Points, in no order, along strands that fork, close into loops and pass close to each other.
Points whose rows are less than 78.5 apart are linked; no others are. Some points are linked to none.
Zenub: [ 28   4  28 -18 -21   3 -21   1 -19  23 -23  22  -2  15  -5  -5 -18 -14
  -5  -5 -17  17   6  28  12   7  25 -13  18  16   8  28]
poti: [ 19   4 -12  19   4 -18  13  35 -13  -1 -12  10  -9  12  21 -11  -3 -16
  -6 -22 -10  -9   9  14 -10 -11 -43 -24  16   7  18  28]
Luti: [-13  13 -15 -11   5  -6 -17  23  15   7 -24  -3   2  21 -20   1  15  -5
  13  -3  -5 -16   4  -4   2   4  34  -1  -8  16   4 -10]
rusar: [ -6  22 -27  13  11  19  11 -11   0 -14  17 -15   4  10   2 -39  -9   3
   0 -25   0  10  12   0  -7   2 -10  17  27  -5  19  16]
Zareb: [-21  18 -29  35  -1  39  16 -19   2  -8  -4  -5  25 -18  35  20  -8   5
   6  -2  17   8  10   4   9   6 -11  -6  16  -6   1   2]
mozof: [  1   4   2 -23  -1  -2  22  16   2  17  10   4 -17   6 -10  23  21 -12
  -4   2 -28  24  17  -2 -21  -1  10 -33  -3  14  15   4]
Deti: [ 40  20   0 -14  12   4 -25  28  -1   8 -14  29  -5  20 -11   5   6 -36
  -4   4 -12   7   0  23  -2  20  -7   2  -7   8   6   4]
satu: [ -5  -8  -1  15  -7   7   3   7 -13  -8   1 -18 -10 -13  30  -5 -24  27
   7 -40  20  21  21   4  10 -19  21  12  11  27  -2   9]
femov: [  7  -7  25  16 -16  12 -17   8  -9  -4   1   4  17  -7  30  -3 -28   9
   0 -26  32   7 -28  36  16   4  10  -5  -6  -4  -8   1]
Zesed: [  0  20  -1  19  11  -3   3  29 -19   4 -15  -6  18   7  12  -1 -37  -8
 -21 -23   7  -5 -15 -16   2  27 -22  30 -11  -2   1   6]
Detir: [ 24 -33  12  -2  21 -14   6  -4  -2 -13   3  17 -12  18  -9 -36   7  -7
   3  10   5  -2  16  15  -5   8 -16   4  -8   7 -22  16]
Zupud: [  9 -46  17  25 -11   6  -2   8 -18   4   0  -1   0  13  16  30 -17  10
   6   9  27 -14 -20  41 -10   9  11  -1 -14   3  -6 -11]
sudom: [-17  -1   8   6   8   7 -22 -16 -25   3  21 -41   2 -15  -3  10 -10  19
   9 -17  18   3 -28 -10  23   7  12 -29  -1 -16  -1  33]
bavak: [ 27  17  -8   4   2 -27 -30   8 -10   8   4  30 -14  -8   1  -5  14   0
 -11 -11  -3  18  15  25   0 -39   5 -30  31  -3   2 -32]
pem: [  5 -11 -16   8  23 -49 -21  -9  -4   8   1  18   6  -1 -23  -4  13  19
  -2  15  -4 -14  16 -16  15 -10  -1   3  13 -10  -2 -15]
fize: [ 17 -20  29  -4  -7   2 -10  -9 -14  -4  11  -7   9 -18  -9  -3  -5  -4
  -8  -8  -1  -2 -30  20  34  13   5 -19 -14 -13 -17  37]
tomil: [  3  -2  12  -6  -4   0  13  -4  -7   3   6   2  10  10 -28  15   5  -1
  30  14  12  -8 -20 -12  14  10 -13 -14  -6 -15   3  27]
fili: [ 34 -16   6  -1   7 -13   8   1   3 -16  -2  -4   8 -18   6  -9  12  -9
  14  13   8  -5 -34   9   7  -7  -4   8   5   5 -16 -18]
dab: [ 31  11  23  -9  -8   3 -19  25 -25   9 -36  35 -17  19 -18  -9  -7 -43
   2   5   7  16   0  11   1  25  11  -4  11  26  11  10]
lesu: [  1  20 -28  14  -1   1 -11  45  -7   1 -20 -11  15  -4  -8 -10 -15 -11
 -19 -36  -3   1   7  10   2   4  26 -16   1  -6   1   4]
dez: [-18  -3  -9  32  13  -8  19 -16  -6  -2  17 -13  10 -18  18 -40 -20   0
 -14  11   6  -8 -11 -17  24  26 -10  -6  -2 -14 -10  32]
lole: [ -8  11 -16  16   1  17  21 -15   5  -3  14  -8  11  -7  35 -40 -28  -1
 -16  -2 -10  12  -3   4  -1  12 -18  16  12  -2   1  22]
pud: [-35 -12   5  25 -24   9  14 -18  17  -7   6 -12  10 -20   7  26   8  17
   6   3   1 -14 -17  -5  37   5  26   3  -4  -1 -14 -10]
sefo: [ 19  18  -6  -3  -6   3   6  26   5  -4  -1   5   1  18   5 -25   1 -18
   1 -22 -20   6  -5  37  -7 -10 -23 -32  14 -12  10  30]
zuto: [ -2   2 -13  -2   6 -15  29 -18 -11  14   5 -10  15 -11  -3  -2 -16 -11
 -23  14 -23   9 -18 -17 -34   5  -5  21   7 -13   0 -25]
Bapez: [  0 -10  -5  18 -11   1  12   2  21 -16   7 -13  -1 -14  -8 -25   3   4
  31  -4   8 -28 -37   8  27 -11  20   4 -14 -27  -8   0]
rara: [-12   3  -6  -8  19 -16 -19 -16  -3  13  12  24  15  13   8 -32 -17  17
 -29   3  -5  23  19  10 -24  -3 -24  10   4  -9 -18 -16]
nevo: [ 39 -18  37   2 -22 -15 -23  17 -16   4  -4   3  -5 -19  -3  -4 -18   1
 -13 -24   0 -10 -18  26  37  -7  21 -25 -11 -19  -2  32]
zev: [-28  -4 -10   3  -4   5  -5   4   6   3 -27 -23  23  24  -5  11   4   8
   9 -11 -15 -36 -17   9   4   9  46  -1  12   8   7 -18]
bufak: [ 17  23  -1 -19  12   5   3  19   8   6 -11   3   3  31 -16   5  11 -42
 -17  19  -7  -3  -9   7 -29  17  -6   9 -22  -6   9 -22]
Rud: [ -2 -15  -6   9  12  -1  -3 -17 -24  -4   9 -39   4   0  -9   0  -8  12
   7 -12   4  -7 -24   6   5   0  25 -10  15  -7   0   9]
ket: [ 25 -15   6  22  -1 -14 -18   4  -1   8   2   1  17  -8  -5  -5  -7  10
  -1  11   2 -40 -19  -5  22   2 -24  17 -11 -29   3   3]
tivi: [ 17 -14 -28  10  13  -2 -17  38  -6  14 -29  12   1   8   4  19   7 -29
 -24  18   3 -19  25   8 -44   0  -1  -9 -26   5  -1 -18]
pef: [-15   8  17  -6   6 -11  -8  -6  -6   4 -16   8  41  11  20   4  -5   4
 -24   9   1  -3  -5 -25  14  29 -30   5  13  10  -9   6]
miti: [ -6 -14  34  28 -39  22  -3  -5   9   3  18   1   4  -7  16   1 -10  21
  11 -21  34 -17   6   8  23  -3  -6  -3 -31 -18   9  38]
voze: [ -5 -24 -14   4   0  -4  32 -27 -19  11  17 -22   9 -28  20   7 -14   4
 -16   7 -23  18  -2  -5 -31 -10   2 -10  18  -5  -2  -2]
gaf: [  7  15 -10   2   4  13  -7 -14 -14  -3   6 -23   8   5  11 -15 -13   7
   7 -27  -7  14  -6  14 -11 -10   7   5  35  -6  12  -4]
Foni: [ 28 -28  26  -2 -23   8 -41   3 -21  30 -32  18 -12  16   2   5 -15 -15
  -3  22  -2  -9   8  22   3   6  29   6   3  32  13  15]
refi: [ 17  11  -5 -20   7  16 -13   1  21   4   3  14  10   5  27   6  -7 -13
  -2  21 -10  -3 -24  11  -8  13 -53  18 -17 -21   7   6]
vupuz: [-28  18 -38  21   2  24  30 -19  10 -15   0 -11  21 -27  22  10  -1  -7
  -9 -11  -9  -1  14 -20 -16  -1  -7   3  26  -7  16  -3]
raz: [ -2 -32 -18  18   7   2  17   4  -5  -5  -4 -13  -7   8  26 -16 -26  15
   7 -20   8   4  16  25 -12 -10  34  13  -3  23  -6  -5]
rosi: [-17   1  15 -14  -9  20  25 -33  -6 -24  -4 -20   2   2 -20  15  23  -1
  34   6   2  11 -23  -1   6  -2  25   5  22  23 -15 -14]
dil: [ -7  10   9   1  17 -16  20  37 -17  -9 -29  -3   4  19   6   1 -13 -27
 -25 -19   6   1   0 -27   3  36 -10  11  -9  23 -12   4]
volu: [-37 -13 -10  33  -5  -6  10 -10 -10  -1  -6  -1  13  -5  -1  36 -18  31
  13 -17   9  -1   3 -21  24  -3  27  -4   4 -10 -11 -14]
vori: [ 25 -16  33   1  -3 -11   5   4 -29 -15 -24  10  -4   7 -28  -8  -3  -9
   5   8  28 -13  -4   4  17   8  -9  29   4  24 -17   3]
Bura: [ 31 -16  21  -6  -4  -7   3  20  -9  -6 -19   7  -5  10 -15 -10  11  -9
   3   7  17  -5  27   6  -8  -6  -5   9   4  27   1   6]
Bovan: [ 15  -1  -6   8  -3   8  27  19  17  -6   0  10   7   8  22 -30 -11 -13
  21  -4  -8  -1 -19  17  -3  -2 -15 -10  -9 -22   0  21]
gal: [ -1  12 -23  21  19 -32   8  41 -17   3 -20  -1  -1   4 -15 -13 -17 -12
   8 -28   5 -13 -13  -7   4  12  23  -1  -4   6  10   2]
beri: [  9   3 -13  10  -6  28 -25  -5   9  -8   7   3 -33  -9  -7  -6  -4   0
   6 -11 -36  31  43  22 -21 -25  19   0  -1 -19 -24 -18]
tubat: [  2 -18 -10  -2  17 -25 -14   3   5   6   3 -26  20  -7  26  -8  14   8
 -12  18 -14 -33 -14 -21  -5   9 -27  -9  11   8  17   9]
vobe: [ 10  29 -10 -20   3   7  -4  -1  22   1  22  13 -13  -5  19   4  -1  -8
 -21   8  -1  16   5  -4  -6  -7 -59  15 -13 -12  14   6]
rel: [-15 -19  -3  19 -13  25  12 -23  10  -8  19 -16  -4 -43  10  22   6   5
  -4  27  14  -3 -15   4  31   9   4  -3 -16   0 -26   6]
nabu: [  4   2 -40   5   8  33 -15   0  20 -12  15  -7 -29 -11 -26  -6   1  -6
 -20  -8 -35  11  32  14  -7   0  19  11  -3 -21 -11  -5]
sem: [ 15  -2  13 -26   6  -5  -6  14  17   7  17 -15 -22   7 -23   6  43  -9
 -22  22 -14 -16  25 -17 -10  -2  -7  -3 -16  17  26  -1]
fen: [  7   2 -11  14  -2 -22  18   7 -26  23  13   4 -14   4 -15 -10 -10   1
  -3 -18 -18  10  28  -2 -25 -26  -4 -25   8 -19  18  21]
sobo: [-12  -1  -2   3 -25  -6   9   7  14 -10 -10 -25  -2 -19 -30 -11  18   5
  15   5  -4 -39 -20 -13  21 -24  17  16 -14 -22 -11 -13]
Sus: [ 22  19   2  -3  -6 -18  12  26 -20  24  14  16 -14 -12 -23  16   9 -19
  -7  -7 -18  28   5   2 -17 -17  -2 -41   0 -13   9   2]
zadu: [ 13   8  -1   0   9  -4   7 -24   2 -19  12   5 -13 -10  16  12  23   6
  45  -9   3  22  -9   1   1 -22   2  -9  40  12  11 -15]
gek: [-20  -2  -8 -16  10 -12  -6  -5   8  24   4   7 -10  11  13  -7  -4  11
   0   8 -11  24  21  -2 -46 -15  22   7  -8  19 -14 -42]
zenu: [  6 -23   4 -22   6 -13 -11  11  17  -5  11 -21   2 -11   7  -2  35   6
 -17  17  -9 -13  13 -15  -3   4 -20 -21   0  18   5  16]
non: [ -5  -5   7 -27 -10  20   0  -5  13  11   7 -17 -20  10 -25  18   7   7
  13   3 -26  -4  14 -14   5  11   5   6  -8  10  19  34]
dopif: [  4  25  -2 -24  19 -30  -5  29   4  19  -6  25 -12  15  -9  44   9 -18
  14   8   4  10 -14 -20  -2  11  -5  -8 -24  10  18 -12]
donof: [ 14  -7  16 -13 -19  17  22 -14  16  -7  14  14  -8  -9 -11 -18   1  -1
   9  15   9   4  16 -11  10  -6 -31  10 -21 -18  -1  38]
rirad: [-10 -42  -6  24  -1   3  16   2  -5   4   0  -8   7   3  48  11 -19  19
   7   0  16  -2   2  20 -11  -6   7 -13  -5  11  -2   1]
zutum: [ 13 -26  10  -3 -14   9  -1 -31 -11  15   8 -12   4 -15  11  40  -2  21
   8  12 -18   0   5  -7   0 -14  -3  12  25   8  15  -4]
benev: [ 11  28  -7 -14   2  -9 -27  25   4  33  -7  23 -17  17 -15  33  25 -40
   0  27  -5   3  -3 -17 -15  -2  18 -14 -31  10  20 -13]
kes: [-32  34 -25   7  -5  23  47 -16  21 -25  10   3  -4 -12  13  12  11 -19
  -2   6   4   9  16 -38 -13   3 -11  -4   8 -18  18 -12]
Lupan: [-14 -26  34 -17 -17 -11 -12 -16  11  14 -10   9  13  16   2  14  -3  11
   8   9 -11 -19 -37  29  10  10  39 -11 -17   4 -15 -14]
lun: [-21   7 -17  12 -15   5   1  23  24   0 -12  -1  15  -5  14  -9 -17  15
   1 -30 -15  -1   4   3  16  -7  23  -3 -10 -15  -8   0]
gego: [-19  19 -14   6  10  12   7   0  -5  -7   0 -15  17   1  -1  13 -15  -1
 -10   1  30   6  -6 -25   6  17 -19  32 -20  -4  -3   2]
Dami: [ 30  12  12   0  22 -37  -8  26 -16  -6  12  28  -7 -12   3  17  29  -7
 -16   1   9   8  -3  -6   8  -1 -42 -25  22  19  17 -13]
garil: [ 10  30 -13   4  -5 -11 -17   2 -10  19 -10  27 -17   6   9  15 -20   7
  12 -25  -7  20   7  17   6 -25 -12  11  29  18  20  -3]
leg: [-11  25  -3   2   5  24   9 -11  11 -11  -4 -14  22 -12  28 -10  -7 -15
 -18  27  39   3  -3 -19   3  21 -39  20 -22  -7  -9   2]
fiz: [-25  -1 -17  12   2  16  42 -12  14 -28   1  -8 -13 -11   4 -16  10 -16
  22  38  27 -21 -35  10  20  15   3   9 -26   1 -22   8]
murag: [ 14   3 -22  -1  -5   0 -19  24   2  17 -28  21  -1   7  -5  26  30 -40
 -11  26   0  -8   9   0 -35 -11  26 -11 -19  19  10 -30]
rarap: [-11  27   4 -28  11 -10 -30  18  23   3 -15  20   0  19  -5  -3   7   3
  26 -17  17  -7  -3  -7   0   5   6  10 -14  19  12  -7]
nakuz: [ -8  22   6  -1 -22  44 -15 -11  26 -24  -9 -16  14 -15  17  12  12  10
   6  -6  12   9  20 -21   6  -9 -19  28   7  -1  -5 -14]
zaf: [ 24 -15  -7  24   6  -7  13  11 -30  -8 -17   1  20  -6  10   5  -3 -10
 -20 -12 -10 -13  14   4   4  11 -26 -16  27  -2  13  30]
dip: [ 33 -15  19   6   4 -21   2  12 -30 -17 -33   2  -6  -5 -17 -23   4 -25
   6   7  18 -18 -31  18   2   1   7  21  13  17 -26 -30]
nupa: [ -3  25   3  -7 -19  39   3  -3  23 -26  -4 -10   1  -1 -14  13  27  -1
 -18  -9 -10  10  44 -17   1  -6  -7  18  13  -2   9 -15]
babek: [ 15 -38  13  -2   8 -27   1 -18 -30 -14 -14  -4  11   0  -4 -13  -1  10
 -24   8   7   9   5  20   9  -6  22 -14  25   6 -32  -8]
pigav: [ -3   6  -6  16  -7   2  -5   9 -21 -17 -10 -12   7 -29   7   5 -12  17
 -10 -41  21  30  24  -5   6 -20  22   4  25  14 -15 -21]
zin: [  3 -20  -8   2  -1 -19 -10   9  16   7  -7  -4   0  -7 -19   7   6  11
 -14  26  -8 -44   6 -15  25  -1 -13  30 -31 -17  -3   7]
bas: [ -3 -15 -11   2   0 -32 -20  -6   6  21  -8   2  -5  -6 -32   0  15  12
 -12  23 -19 -28  21 -22  19 -14  19  16 -14  -8 -10  -8]
Bef: [ 15  24  16  12   0   1 -11  11  -5  -1  12  32 -24  -3 -15   5  27   7
   6 -10   7  10  33   3  -7 -43  -4 -21  17   2  16 -48]
Fefa: [ 34  -9  -8  -9  19   8 -33  -2 -13   7  17  -2  -8   1  -1   4  -6   3
   0  -1  -8  10  -2  33   1   5 -19   3   7  -1   5  23]
fopam: [ 26 -38  17  15 -15   9 -20  18 -20  15 -32  16  -2  19   3  23 -17  -5
   0  23   9 -25   8  28  -6  15  -1   5  -1  13   8   1]
kopel: [-23   7 -10 -21  16   9 -13 -11   7   4  10  22  13  -2  16  -7 -25   7
 -19  -2   3  40  -4  14 -15  12 -18   3 -23 -10 -34  -8]
febez: [-10   8 -14  -1  -5   8  10 -15  18 -19  10   3  10  -6 -18  -3  19   7
 -32  10  -8   2  36 -25  15   2 -12  14  14 -13   0   1]
Tud: [ -1   8  -2 -26  14  -6   2  14  31 -10  15 -10 -27  14 -13 -13  21 -12
 -15  15   9 -10  13 -16 -17  -1  -9  20 -33   3  14 -18]
Gesa: [-13   6 -11  10   0  28   1 -19  17  -7  13 -15   5 -34  23  -8 -14  -7
 -17  32  29 -12 -22  -3  18  26 -16  11 -29 -15 -20   5]
Zinis: [  5  29 -10   2 -14 -16 -21   7  -9  23 -28  37  -7   0   9  14  -6  -4
   9 -12  -8  24  10  11  -6 -25  23 -15  29  13   8 -32]
vota: [ -6 -14 -10   9   1  16  23  -3  33 -18  11   5  -7  -8  29 -35  -6  -5
  34  11  14 -11 -34  20   6   6   9   0 -21  -5 -12   5]
zule: [  2   8 -11  26   9 -20  23  33 -10  10  -7  -5   3  -1  -2   0 -26 -12
   3 -15  -9 -19 -30 -18   8  18   0  17 -24 -15  10   9]
vetig: [-17  -3  22  -4  17 -44  10  21 -18  -5 -34  14   5  21  -5  -5   4 -11
  -7  -6   9 -11  -5 -30  12  29  -2   0   5  34 -17  -3]
vidiz: [ -1  21 -10   0  17  -3  11  -5  15 -11  35  24 -15  -1 -17 -26  16   9
 -27  -9 -15  20  30  -8  15  -2  -8   2  18  -4  12  -3]
mirul: [  8   9  11 -37  -8   5  -4 -14  25   3  15  24 -15 -11   2   4  -1   2
  -9   7 -10  10  18 -13   9  -5 -39  19 -31 -10  10  29]
bopov: [ 10   0   4 -20  -1  20  -3   0  10   1  -6 -11  16  13  -7  -4  -8 -17
 -11  23  -4  -8 -24  10 -22  14 -21  24 -21 -16 -11 -10]
rof: [-17  -7   9  27 -33  -2  -4  17  16  26  -4   4   3   3  -2  16 -21  15
  -3 -20 -11 -18   4   6  24   2  44  11 -25 -11   0  -3]
pedun: [ 11 -14  -9  17  10  -9  26  -8  -9 -14   1  -7  22 -12  -1 -17   4 -13
 -23   4 -20  -5  -4  -5  13  20 -10 -11  20 -11  -6  23]
Zefo: [ -5 -15 -13  -3  37 -11   9  -3  -9 -12  15   7  -8  18 -11 -10   4   3
   6   1  10  16   0  12 -12  12   0  -8   4  15 -10   0]
vebig: [-22  -5 -11  -6   6   2  14 -11  20  -9  12  -5 -25  -2   5   2   5  12
  20   7  -8  14  10 -20 -36 -13   6  11  -5  -3  -7 -36]
laz: [-15  25 -22   6  14  -1 -30   0   8  26   2  22 -14  27  -3 -18   6  -2
  -3  -2 -15  14  27   2 -32 -13  31   5  -2   6   2 -40]
tor: [-26  -2  27 -21   6 -32  -9  -1  -4   2 -22   6  28  28  -4 -14   3   9
  -5  -1   5 -16   2 -24  12  22   0 -10  10  21  -3  14]
bobis: [-22  11 -19  15  13   0  41 -31   3 -19  -7  -6  28 -29  12   1  31 -16
   2  29  27  -4  -4 -11  -8   8  -1 -27  21   5  -8 -23]
zamup: [  6   5   5 -10  16 -16  10  12 -20   8  -9  14  -2  18 -28  37  -3 -13
  17  18  18   2 -22 -15  -3  17 -19   6 -20   0   1   0]
zeram: [ 10   5  15 -11 -24  18 -32   3   9   5  -5   7 -10   3 -13  -6  19   3
   2  -7 -10  17  42  12 -15 -31  17 -22   4  -6 -14 -15]
bipo: [-14  -1   5 -21   4 -23  -1 -15  -2  10   8 -22   7  -7 -22 -18   3   5
 -11  13 -11  -3 -20 -16 -14   0   7   5  -2  -8 -11 -15]
magab: [ -6  15  17 -31  -3   3   5   2 -12  -2 -17  -9  -2  10 -28  13  12 -13
  15  -3   7  10 -31   9   0   9  30  15   3  39 -10 -17]
Zeza: [ 33  -1  -9  -6   8 -11   8 -12  15 -11  17  -1 -18 -25  -7  -5  17  -3
  34   7  -9   5 -25   0   0 -17   6  15  10  -6   5 -20]
kinab: [-34   1 -21 -13  -4  16  38  -1  14 -28   4 -20 -17  -5 -11   1  17 -22
  -2  34  20 -11 -19 -12 -11   2  -5   1 -28 -13 -18  -6]
Fezaz: [-15 -12 -20   4  10  20  27 -19 -17   6  25 -34 -10 -19  12  26 -17   0
  16   0  -8  17 -20  -6 -36   6   3  -3   2   2   6   1]
Pof: [  4  -6  21 -17 -19  30 -25   0   8  11  -5   0  -4   6 -11  23  -5  13
  18 -14  -3  -6  10   8  19   6  10   9 -12  10  10  28]
mibef: [-24  15   5 -24 -15  17   6   1  19   4   8  -1 -13  18  -1  11  11   4
  19 -10 -34  13  17  -6 -12  -4  -3 -31   9  -3  14  21]
fug: [-11  14  23  -6  -7  14   5 -40   1 -26   8 -11   4  -9   4  10  24   4
  33   0  -5  29  -7 -13  -1 -10  13 -20  39   4 -10 -21]
nus: [ 20  -9  21 -21  -5   4 -21   1  12 -13  -2  -3  -5   1   2  -8  23  14
  27  -5  26  -6  19   0  -3 -18 -10   8   5  28   8   4]
Pato: [  0  -2  16  -3 -13 -11  11  17 -21   1 -37  -9  11   0  -6  22  -5 -10
   4  -2   8 -13 -34   4  13  14  30  13  13  39   4 -21]
sivin: [ -5 -10  29   5 -32  16   7  -4  14  12   9  10  -3  10  16  10 -13  24
  19 -19  -8 -10   8   8  27   0   4   3  -8   5  25  44]
nulez: [ 11  10  39 -16 -17   7 -32   6   9  -8   4  17 -15  -6 -14  13  35   9
  18  -3  15  12  31  -1 -13 -37  -7 -27   7   2  -6 -35]
lave: [ 20  -1  21  -8   7  -3   8  -3   0 -14  10  11   1  -1 -26 -12  16 -19
   8  16  12  -7 -18 -13  16  15 -39  -8 -20 -28 -11  33]
sas: [  1   5   4 -20  -3  33 -26  -5  26 -23  -8 -22  17   2  12  -7  21  13
   7  -5  22  -5  12   5  -7  -5  -9  26   8  23  -2 -18]
Fiba: [ 12  -4  33 -12 -14   1 -28 -20 -18  26  -8  19   3  27  18   0 -33  15
 -13 -15 -17   5  -6  40  12   2  26 -11  12 -10  10  22]
Voteg: [ -2   6   9 -21  -2 -16 -26 -25   1  25   3   4  19  -2  -5 -16 -13  17
 -22   4 -21   6   7  -9  -5  -5  -1  17   7  -9 -10 -12]
kise: [ -4  -6   0  -2   6  -6  18  -2 -20  18  17   0 -13  19   1  -7 -24  10
   5 -12 -14  20  16   2  -8   0 -17 -12   4   2  12  47]
tik: [ 19 -36  20   0  -4 -17  -4 -24 -32  12   1   4   7   5  22  -4 -24  20
 -15  12   0  13   6  18 -10 -17  -1  -9  18  -8 -13   3]
tomu: [-15   6 -13  21   6  -2  -8   4 -20   5   5 -10   8 -10  -7  25 -20  23
  12 -18  27   3  -2 -23  14   0  -7  10   0  -7   7   1]
Popus: [-14 -12  34  -7  -4   0 -13 -37 -15   9  23  -5   8  -9   2  14 -11  16
  -3 -13   3   5 -32  10  37  22  15 -32 -10 -11  -1  45]
pev: [  8 -13 -11  -6  45 -36 -27  -3   3  -3  29  22 -22   5  -9 -10  20  21
   6   5  13   3  19   3   0  -8  -9  -3   5  11   3 -10]
Geded: [-13   2 -34  -7  21  -3   5   2  23 -15  19 -14 -26  -1  -2 -15  -2   1
   8  10   6 -13 -11 -19 -20   0  -4  31 -18 -10   4 -17]
rafov: [-23  23  -6  17  -5  10  -4 -11 -10 -16  12 -31   6 -34   0 -14 -11  14
 -12 -34   2  32  12 -26   5 -13  10   2  18 -13 -20  -9]
Pufo: [  4 -12  20  21 -22  32  17 -13   6  -2  13   3  11 -13   3 -21 -11  -2
  10  13  25  -5  -2  11  19  10 -18 -13 -29 -24 -11  47]
rezo: [-28  -9  -9  -3   6   5  15 -28  -1  10  31   8 -31  -7  24   5 -22  23
  20  -3  -9  35  14  -9   1  -7 -15  -3  -2   9  -1  32]
tiruz: [-16   5  10  -8 -26   4   5  18   2   1 -34 -23  30   8   5  20   2   8
   9 -12   3 -23 -10 -17   1   4  21   0  21  25  22 -10]
Tege: [-35   0 -18 -27  -1  18   9   4  24 -23  14 -22 -30  11 -35  -8  23 -11
   9  20  -9 -23 -18 -10 -18   8   8 -15 -18 -22  -9   0]
fes: [ 15 -21  37  -2 -16  -7 -22 -43 -17  20   6  12  -1   4  35   8 -26  39
 -21  -6  -5   8  -7  35  12 -20  23   3  17 -14  -1   2]
gazed: [ -5  22 -35  15  26  -8   9  -4  14  -9  29  24 -12   1   7 -13  20   6
 -21 -13 -18   1  16  15  -5 -20 -30 -16  29  -4  25 -15]
gako: [ 12 -23   0   7  13 -28 -22   7 -11  14 -11 -20  22   8  -7  -5   3   0
 -11  17 -20 -50 -26 -14  -2  15 -17  -5   4 -21   3   1]
tuk: [-23  -7   0  12 -15  19  39  -1  -3 -10 -10  -7  14   9  -8 -12 -14   4
  15  -3  28   6   4  -6 -13  -5   5   3 -14  -8 -20  -1]
Lus: [-18  13 -12 -17   0   3  35  -5  26  -9   4  10   2   5  14   9   9  -7
  -8  15  -4  20   7 -20 -18  -1 -12   5  -5   0   6 -21]
tuv: [-37   5  -5 -14 -10   1   8   0   8  -9   0 -37 -17   4 -38 -20  19  -1
  10   3 -12 -24  -6 -15 -19  -9  24   8  -9 -13  -9 -17]
mide: [ -7  29 -23  13  29   0 -11  -3   7  14  17  24 -15  16  -8  -4  17   3
 -13 -12 -26  -3  30   6 -21 -15   5  -5  16   2  31 -37]

How many points has the smallest loop of links through each point below? Write none if it is on no loop.
sem: 25
vota: 7
pud: 7
Pof: none
sefo: none
kes: none

A piece is two or more points that can be reached from each other along the links. Count, over all rows, the pieces, the separate loops (a circle has one, a figure eight two, a Y none), the forks (points with three links) and the tips (points with one).
pieces: 5
loops: 3
forks: 9
tips: 13

A fork is a point with three links, a tip a point with one. Leave the first point through the second and follow the links. Name the first fork or tip that comes.
Detir / Zefo: vebig
Pato / magab: Bura
Pufo / miti: rezo
fize / Popus: vota
kise / fen: donof
vori / dip: rarap
zaf / pedun: nevo
